Each scene shows the same named points in several views. A view is turned or mirrored, and shifted as a whole, has a little noise and may leave points out.

Scene 1
View 1
Q162: [-12 -19 -12   2  -1 -13  -2  11 -26  -6  13   5 -16  -1  20  -1 -18 -10
 -19  -4   4   2  10]
Q861: [  0  -8   0   0  -3 -13 -10   9 -25  -2  -8  20 -15 -13  11  12  -5 -16
  -8  -8  25  16   1]
Q17: [-12 -20 -12   3   0  -9  -3  15 -27  -6  18   4 -16   5  17  -4 -28 -10
 -29 -12  -1  -1  10]
Q762: [  2  -8 -24   4   0   0   3  18 -18  -1   3  22 -21  -6  20 -16  -7 -12
 -20 -25  15   8   1]
Q993: [ -9 -14  24   3  -5 -17 -20  28 -37 -10  -7  16 -18   5   2  24 -38 -25
 -23 -13  22  21  -7]
Q481: [-10 -31  15   1 -10 -27   0  33 -34 -12 -13  17 -32   7  21   8 -10 -25
  -5   8  14  20  -1]
Q639: [-16 -27  24   2  -7 -25 -16  26 -40 -14   1   6 -18  10   8  20 -40 -21
 -23   0   9  14   1]
Q553: [ -5 -10 -25  -2   5 -12  -3 -12 -19  -1  10   7  -8 -19  21   2   6  -3
  -5   3  13   1  16]
Q586: [  0 -13 -13   9  -4   3   5  47 -25  -4   3  24 -31  14  18 -21 -32 -22
 -39 -40   8  12 -10]
Q474: [ -8 -26  -7  -2  -5 -23   6  11 -25  -7  -5  13 -24  -7  28   0  10 -14
   6  17  12  11  12]
Q383: [ -3 -13  -8   1  -1 -10  -5  14 -25  -3  -1  18 -19  -7  16   1  -9 -14
 -13 -10  17  11   3]
Q262: [-13  -9 -19  -4   7 -14 -15 -24 -24  -2  17  -4   2 -20  12  15  -7   0
  -9   9  10  -4  21]
Q700: [-10 -15 -32   0   5  -9   2  -8 -19  -3  20   1  -9 -12  24  -8   0  -2
 -13   2   2  -6  20]
Q172: [-14 -19  -5   2   0 -11  -9  13 -28  -7  15   4 -12   3  13   4 -31 -12
 -28 -10   3   2   8]
Q287: [  0  -8   5   2  -4 -11  -9  20 -28  -4  -9  22 -19  -6   9   9 -16 -20
 -15 -15  26  18  -5]
View 2
Q553: [-20  10  26  -1   0 -11   4  -4  -7  11  -4  -5 -25  -3  -5 -10  -4   0
  -2  29 -17 -11 -12]
Q474: [  4  12  12  -6   8 -11   6   4  -3  11 -18  -8 -29   9  20 -19  13  -7
  18  20 -10  -5 -13]
Q162: [ -7  10  23  -5  20 -17  -3  -6 -16   8  -4  -2 -17   4  -1  -1   6 -17
   0  14   6   3  -3]
Q481: [ 20   5   5  -9  23 -14   1   0  -3  12 -17  -5 -15  14  27 -17  23 -19
  21   6  13  11  -9]
Q639: [ 11 -17  13 -14  31 -14 -15 -14 -16  10  -7   5   3  11  20  -3   2 -28
  11   9  24  27 -13]
Q172: [ -6   3  24  -6  25 -18  -8 -10 -19   8   0   2  -9   2  -2   3   2 -22
  -4  10  14  10  -1]
Q861: [  2  -9  16   2  11 -13  -3 -14  10  18  -4   0  12   2  12 -12   9  -1
  -1  23   4   5 -12]
Q17: [ -8  11  25  -5  26 -21  -4  -7 -21   8   1   0 -13   1  -6   4   7 -25
  -6   7  14   6   3]
Q383: [  0   6  19   2  14 -16   1  -8   2  14  -5  -3  -2   2   6 -10  14  -8
   0  17   4   0  -5]
Q762: [ -5  21  23  11  14 -23   7  -6   5  15   1  -6  -1  -1  -6  -6  26  -6
 -11  11   6 -12   7]
Q287: [  7  -5  16   3  16 -15  -2 -14   9  17  -3  -1  15   5  13 -11  15  -6
   0  16  11   6  -7]
Q993: [ 14 -21  13  -6  28 -14 -13 -20  -3  16  -4   6  23   9  20  -5   8 -19
   4  10  26  25 -12]
Q700: [-23  19  29  -2   8 -15   4  -1 -17   7  -3  -4 -34  -3 -11  -3  -2  -6
  -4  23 -12 -11  -4]
View 3
Q700: [ 10  -1 -30  -2  16 -11   4  -8  11 -20 -13  -7 -18  -7  -2 -21  -1   7
 -34 -30 -10   3   7]
Q762: [ 23 -13 -17  18  23 -21 -12  13  -1 -11 -20  -5   2   4  -3 -28  -7   3
 -22 -14  -5  -9 -14]
Q287: [  4  -8   1  23  13   0 -10  22  -9   7 -16  -7   1   3  15 -20 -12  -7
 -16  -2   3 -12 -15]
Q17: [ 19  -4 -17  20  16  -2  -7  14  19  -2  -3   2  -5 -11  -1 -20   3   0
 -25 -30  11   1   1]
Q162: [ 12  -3 -15  14  11  -3  -4  12  12  -7  -7  -3 -10  -9   3 -19  -2   0
 -26 -25   5   0   2]
Q474: [ -5   6  -3  -1  -2  -3  -7  15 -10 -37 -14 -14 -18  -3   7 -23 -12  -2
 -25 -11   3   0   5]
Q861: [ -2  -7  -4  13  13   0  -4  11 -12   1 -19 -11  -6   4  17 -18 -11  -4
 -19  -3  -5 -10 -10]
Q553: [  0  -2 -24  -5  16  -8   8 -10  -1 -16 -18 -12 -19  -1   7 -20  -7   4
 -33 -19 -15  -2   3]
Q586: [ 41 -17  -7  41  24 -20 -29  36   9   0 -13   3  17   0 -10 -31  -2   0
 -14 -16  17 -11 -20]
Q262: [ -9   1 -28  -5  16   5  17 -18   9   1 -12  -8 -24  -7  14 -12  -2   2
 -36 -27 -17   1   8]
Q993: [ -1  -5  12  35   8  18 -11  32  -1  25  -5  -2   2  -6  23 -12  -5 -14
 -12  -4  17  -9 -12]
Q481: [  2   5  13  16  -6   4 -18  36  -7 -27  -8  -9  -7  -5  10 -22 -11  -9
 -16  -9  22  -1  -1]
View 4
Q262: [-17   9  37  11 -29  44   5  38 -12  -9   6  17   2 -27   4 -13  -1  -4
  14  -5  20  -9   8]
Q172: [-21 -18  21  -3  -7  10 -11  17   1  -4  -7  -1   4 -22  -4 -15  -4   7
  -3 -14  22  -4   8]
Q17: [-23 -17  25  -8  -4  10 -16  19   5  -7  -6   5   3 -23  -8 -18   2   6
  -4 -19  20  -4   5]
Q474: [-16  -1  29 -12   5  46   4  27   7  20  -4  16  15  -3 -10  -1  -9 -11
 -11  -1   1 -13  -7]
Q586: [-29 -15  10 -35   7 -22 -38  11  19  -4  -5  -6  13  -5 -15 -14   6  -1
 -24 -15  11   9   5]
Q993: [-14 -23  -3  -3  -9  -4  -4   9   3  11  -6 -20  20  -3   1  -3 -28   2
 -11   7  24   2  25]
Q287: [-18  -2   8 -12 -11   5 -10  19   5   9   2  -5  20   0  -2  -2 -16 -10
 -14   7  11   5  16]
Q162: [-20 -11  26  -7  -4  20  -9  22   3  -1  -5   8   7 -19  -7 -14  -1   1
  -4 -15  15  -7   3]
Q481: [-13 -20  14 -14  16  26   0  12  14  25 -13   1  19   1 -13   1 -19  -2
 -19  -2   7 -11   0]
Q700: [-23   6  43  -7 -13  38  -8  36  -1  -8   1  23   0 -24  -6 -16  11  -4
   4 -17  11  -8  -7]
Q383: [-19   1  20 -15  -8  15 -11  24   5   3   3   4  14  -5  -6  -6  -6  -9
 -10  -1   8   1   6]
Q861: [-17   7  15 -10 -16  19  -5  25   2   8   6   1  18  -1  -1   0 -14 -14
  -9   9   9   1  11]
Q553: [-19  16  38  -6 -19  41  -1  38  -4  -3   6  21   5 -17  -3  -9   4 -12
   2  -6  10  -7   0]
Q639: [-13 -32   5   5   0  10   1   7   3  12 -13 -13  14 -12  -2  -8 -26  10
  -6  -2  26  -7  19]
Q762: [-26   8  24 -27  -8   4 -25  27  10  -6   4   9  10  -6  -9 -10   8 -11
 -15  -9   5   7   1]

In a view up to two points have been moved. Name them for each view, in the order of its rows, or write -.
view 1 -> Q481
view 2 -> Q861
view 3 -> -
view 4 -> -
